The views of a scene show one set of named points, each view turned or mirrored, shifted and resized as a whole, with a little noise and some points left out.

Scene 1
View 1
<238>: [ -4 -39  15   0 -22 -10   8 -26 -15 -14  14   2  12   7 -25 -11  19 -13
  14  -4 -30   0 -20   9]
<124>: [ 14 -12  -1 -33 -15  25   2   3 -35  -4  29  32  10 -16   9 -29 -10 -24
  15  -7  16  -2  33 -11]
<184>: [ -1 -33   8 -33 -12  -5  19  -5 -15 -12  11  17  14  -9   2 -24 -12  -5
  20 -11  -3   6  -4   0]
<10>: [ -1 -38   9   7 -14  29 -14 -20   4 -19  23  25  11  13 -23  -5  36 -15
  12  -8  -1  -5  15  -2]
<49>: [  0 -44  12 -16 -13   3  16  -3   4  -8  -3   0   8  15  -8  -3  29 -23
  13 -17  -2  -4  -5  11]
<109>: [ -1 -34   3 -19 -10  28 -13  -6 -14 -10  30  33   8  -2  -3 -19  19 -15
  29  -7  -1 -13  34 -13]
<91>: [  9  -2  -2 -24 -13  13   6  -5 -30 -16  23  28  15 -16  -2 -28  -7 -22
  16 -17  10   3   8  -3]
<156>: [  9 -14  13 -17 -29 -16  29 -24 -39  -8  20  23  18 -21  -5 -38 -42   1
 -12   7  -3  31  -5   4]
<144>: [  2  13   1  -2 -15  12   5 -12 -20 -20  19  52  11 -22 -12 -38  17 -22
  -3 -14  24  11  27   3]
<247>: [  9 -28   9   1 -17  43 -10 -21  -3 -22  28  34  17   7 -15 -10  -3  -5
  -6  -1  18  16  22 -11]
<192>: [ 10 -36  12  -8 -22  15   7 -11 -15  -4  15   6   9  10 -10  -7  17 -24
   3  -4  -1   0   9   3]
<248>: [ -6 -20  11 -22 -15 -15  24  -7 -14  -5   6  27   7 -14  -3 -33  13 -12
  11  -9  -1   7   9   9]
<41>: [ -4 -52  12 -42  -9  -5  22   0  -6  -8   7   8  14   1   5 -18 -17   2
  25  -9  -9   4  -6  -2]
<3>: [  8 -36  20   3 -25   8  23 -17   3  -7   1  11   9  13 -14  -8  11 -15
 -25   0  15  22   4  14]
<133>: [  8 -20  12   3 -23   2  16 -14  -9  -8   2   6   7   8 -18  -8  32 -32
 -10 -11   6   7   0  17]
<93>: [  6 -32   1  10 -11  62 -39 -17  -2 -22  37  32  10  18 -23   1  41 -24
  18  -9   8 -16  35 -16]
<77>: [ -1  -4   5  -8 -18  -5   5 -12 -33  -5  22  38   4 -20 -10 -38  30 -26
  14  -6  -4  -4  26   5]
<158>: [  5 -13  -1 -26 -10  19   3  -8 -20 -26  23  27  20 -10  -5 -22 -17 -11
  18 -19   8   6  -2  -7]
View 2
<10>: [  5  28  26   4  48   4 -10 -23  -5 -12  20 -12 -21  14 -31  20  -9   9
  10  42  -3  -9 -34  23]
<41>: [-25  42  -4  -2   6  -9 -16  37  12  18  46 -22 -19 -26   0  30  13  23
 -54  -5   8 -13 -29   6]
<247>: [-20  46  -2 -18  55  -4   8 -34   9  -3  34 -39 -12 -10 -41   8   0  -1
  20  20  10 -24 -34  19]
<144>: [  3  10 -20  28  51 -34  18  -7   6   8  60 -57 -20  16 -49  17   2   9
  47   3  11 -11 -21 -17]
<192>: [  5  31   7   4  28   3  -5   1  10   5   8 -18  -3   4 -17  30  -2   2
   0  -5   2  -9 -28  17]
<109>: [ -4  25   4   3  37 -27   5 -22  -2   4  40  -1 -26   2 -14  36 -17  12
   0  36  14 -22 -44 -18]
<238>: [ -1  43  21  25   6  18 -23  30  -6  20  17 -16 -22  18 -12  39  14   7
  -3  11   2  -4  -9  45]
<49>: [ 14  25  20  11  22   2 -22  26  10 -13   8 -20  -6   9 -14  23   1  19
 -31  -2 -11   8 -30  17]
<3>: [  5  21   0  -1  48  30  -9  10  18  -4  14 -49   4 -13 -29   7   8  -3
  -7 -24  -8   2 -21  49]
<91>: [-12  44 -18  10  19 -41  10  10  12  16  46 -41 -15  11 -32  29   8  14
  19  -2  17 -18 -24 -20]
<124>: [-12  32 -28  -1  27 -47  22 -11  16  20  44 -26 -11 -10 -19  36  -7   6
  14  -5  25 -28 -41 -38]
<77>: [ 13   4 -12  42  31 -24  10   7  -4  27  46 -23 -26  20 -21  45  -7   6
  34   4  15 -11 -20 -13]
<133>: [ 23  18   8  21  33   9  -7  17  11  -3   5 -37   1  21 -31  22   2   4
  13 -17  -7   7 -18  25]
<158>: [-27  59 -10  -1  17 -37   3   9  10  10  48 -44 -18   3 -32  23  13  19
   6   8  16 -22 -26 -10]
<156>: [-37  47 -37  15  11  -2   9  32  15  55  62 -63 -17 -22 -21  33  30  -6
  19 -38  27 -25   0  25]
<93>: [  5  38  30 -14  58 -13   4 -61  -7 -25   7   3 -16  21 -38  21 -25   4
  30  64   3 -23 -51   2]
<248>: [  2   9 -11  32  25 -15  -3  29   6  20  54 -38 -24  -1 -17  29   6  18
  -6 -11   5  -3 -19   1]
View 3
<248>: [-31  15 -10  -4  27  -9  -4  15  19  13   2  33  33  -5  14  10   3  -4
  22   4   5 -15  11  -8]
<91>: [-10  23   1   2   0 -15  -8  35  14  -3  12  35  24  -6   3   6  -5  11
  31  16  -6 -24   6   4]
<10>: [-13   6   5  13  -9  28  -7  15  -6  20   3  31 -22   0  24  22  -7   4
  30  -6   3  -7  -4 -21]
<77>: [-26  33   0  15  15 -13 -13  34  14  22  -1  38  24  -5   8  28   8  10
  36 -11   9 -24  10  -8]
<247>: [  6  -6  13  16  -9  18  -3  25   6   7  -5  37  -8  13  17   9 -24  -1
  28   3 -19 -24  -7   5]
<124>: [ -3  26 -10  11  -1 -21 -14  39  34  -4  17  42  14  -8  -4  10 -12   9
  26  -5 -14 -33  -5  15]
<93>: [  1  19  10  27 -36  32 -16  31  -3  18  15  36 -47   3  20  34 -15  14
  37 -15  -9 -11 -17 -16]
<156>: [ -2 -12   0   7  37 -19   2  27   7  -4 -28  37  58  -4  -5 -16  -9  -7
  17  20   3 -40  16  14]
<238>: [-18  -6  -8   6  18  19  -2   8 -22  10 -12  26  12 -24  10  -1  10   0
  21   8  31  -9  13 -27]
<49>: [-20   4 -21 -12   9  16   2  -5   8  11  17  23  -3 -14  28  -5   7  -3
  23  -1  14   1  11 -23]
<144>: [-16  32  17  11   6 -14  -7  41  19  19  -3  37  29  17  16  27  -5   8
  43   4 -13 -29   9   4]
<133>: [ -5  11  -5  -2  10   7  10   7   2  22   1  21   6   1  37  -5  12  -2
  41  -8  15 -11  25 -17]
<109>: [-19  19  -7  15  -7   8 -20  28  16   8  15  41 -12 -12   3  28 -12   8
  20  -9  -5 -16 -17  -7]
<158>: [-11  11   3  -2  -2  -4  -8  32   7 -10  12  35  20  -6   1   1 -14   8
  22  30 -12 -20  -1   3]
<184>: [-24   1 -15  -7  19  -5  -7  14  15  -4   8  35  27 -16   2  -4  -4  -4
  11  18   1 -16   1  -3]
View 4
<109>: [-10 -21 -15   3 -20  46 -10  13   9  -4  -8  -8 -11   8  -7  29 -14  -4
 -18 -16  -6 -25 -42  14]
<10>: [ -7 -41 -11  14  -2  44   4   5  32  12  -9   9 -12 -12 -24  19 -24  -2
 -32  -7  -8 -54 -29  10]
<248>: [ 25  -2  -7 -15 -18   7   4  19   5  -5 -24  -1  10 -10  -1  21   2  13
  -1 -10 -15 -42   4  30]
<124>: [ -8  19 -10   5 -30  23 -15   4  11  -9 -28 -13  -4  18  14  15   2 -11
  -1 -27 -14  -4 -31  19]
<91>: [ -3   5  -4   9 -23   5 -16   1   6   3 -26   4   2  -5  18  14  -2  -8
  -5 -26 -12 -16  -9  28]
<133>: [ 13  -8 -10   0  -1   1   8   3  48  20 -39   2  -5 -22 -28  12 -12  10
 -22  -3 -12 -58   6  19]
<93>: [-35 -47 -13  25  -7  60  -8 -13  43  13  -9   4 -20   3 -24  22 -36 -16
 -43 -20 -10 -37 -64   2]
<192>: [  4  -5 -18  11 -11  21   2  16  35  12 -25  -5 -18 -10 -21   9  -4   0
 -20   1  -2 -43  -7  13]
<3>: [ 28   5 -15  23   2  26  37   5  47  15 -34   2  -8 -14 -28  -6   4   6
 -15   0  -8 -67  10  12]
<247>: [ -5 -12  -5  41  -8  52  16  -9  30   6 -16  17  -6   3   1  -7  -7 -20
 -16 -20 -14 -38 -27  10]
<184>: [ 20   4 -16  10 -18  14   1  25 -12   0 -12  -6  -5 -12  10  17   9   4
  -2  -8   3 -34  11  24]
<41>: [ 25   4 -27  18 -15  25  10  36 -21   0  -5 -19 -18 -10   6  20  13  10
  -5  -1  18 -39  15  19]
<156>: [ 28  26   0  18 -25   5   5  32   8  -6 -29  31   9  -9  26 -25  27 -14
  20   1 -17 -25  27  31]
<158>: [ -3  -2  -7  27 -17  15  -9   1  -7   6 -15   5  -2 -10  23  12   0 -11
  -9 -24  -3 -23  -3  26]
<144>: [  3  -4  11  -7 -19  13  -2 -19  26  -2 -36  18  27   0   9  13 -12  -7
  -2 -35 -40 -30 -25  31]
<77>: [ -1 -17   1 -31 -26   9 -21  17  29  -5 -29  14  11  -3 -10  22 -13   2
  -7  -8 -29 -27 -26  28]
<49>: [ 17 -13 -23   6  -1  12  12  13  20  18 -20 -20 -19 -22 -27  30  -9  19
 -28  -1  10 -60   8  16]
View 5
<192>: [ -3  22   5   2  19  20   5  10   6 -15 -13  31  -1 -13  -7 -17  29 -12
  -5 -22  -5  -5 -31 -39]
<133>: [ 10  26  11  -2   1  18   7  11  -7 -11 -17  26 -14 -25 -13 -14  26  -1
 -18 -22  -1   2 -12 -30]
<248>: [ -1   1  20 -12  12 -15   3  15  17 -33  -8  25  -5  -2 -21 -22   6   1
  -5 -21  -6   5  -8 -51]
<124>: [  5  -3  15  17  49 -25   2  30  38 -19 -17  32   1   2 -29 -19  42  -6
   9 -17 -15  -6 -47 -62]
<184>: [-12  13  15  -7  31 -11  -1  14  16 -47  -5  22  -7  10  -3 -28   8   1
   4 -24  -9  -3 -23 -58]
<158>: [  5  18  10   3  53 -17 -15  33   9 -36  -2  15 -10  11 -13 -21  26  -1
   8 -14  -7 -13 -33 -50]
<238>: [-12  31  10 -18  -3  22 -16   3  -6 -33   1  27   4   9   4 -16  14 -18
  -7 -12   8  -4 -17 -28]
<109>: [  5  -4  -6   2  46   0  -4  18  24  -7   5  27  28  -5 -24 -21  25 -18
  15 -18 -12  -4 -46 -37]
<3>: [ -2  20   2  -1  18  39  22  15  -4 -23 -21  27 -36 -24  -6 -14  13 -14
 -15 -37  -2  -6  -7 -38]
<49>: [ -4  27   2  -8  16  19   8  -3  -6 -21  -5  19   7 -25   2 -31   9   8
  -4 -28 -11   3 -22 -36]
<247>: [ 12   6 -10   8  61  20   1  39   7 -12  -5  22 -22  -7 -23  -6  30 -30
   6 -25  -1 -19 -32 -32]
<41>: [-26  17   9 -10  37   2   6   4  15 -55  -2  20  -1   9  11 -36  -3   1
  10 -31 -13  -3 -29 -62]
<10>: [ 12  10 -13  -5  35  27  -8  16  -5   1   8  21  13 -17 -18 -12  20 -22
   4 -20  -1  -7 -29 -15]
<77>: [ 12  -7  22  -5   5 -21  -9  22  26 -10  -8  34  12   0 -40 -10  28 -12
  -7  -8  -1   4 -20 -40]
<144>: [ 30 -11  16   3  32 -26  -7  44  17  -7 -10  22 -17  -8 -50  -4  29  -8
  -6 -14  -1  -3 -11 -38]
<91>: [  6   9  18   3  39 -23 -12  32  18 -31  -7  22  -7  10 -23 -17  30  -5
   4 -12  -6  -8 -30 -52]

In a view up to two points have been moved. Name them for each view, in the order of its rows, or write none.
view 1 => <3>
view 2 => none
view 3 => <144>
view 4 => <77>
view 5 => <91>
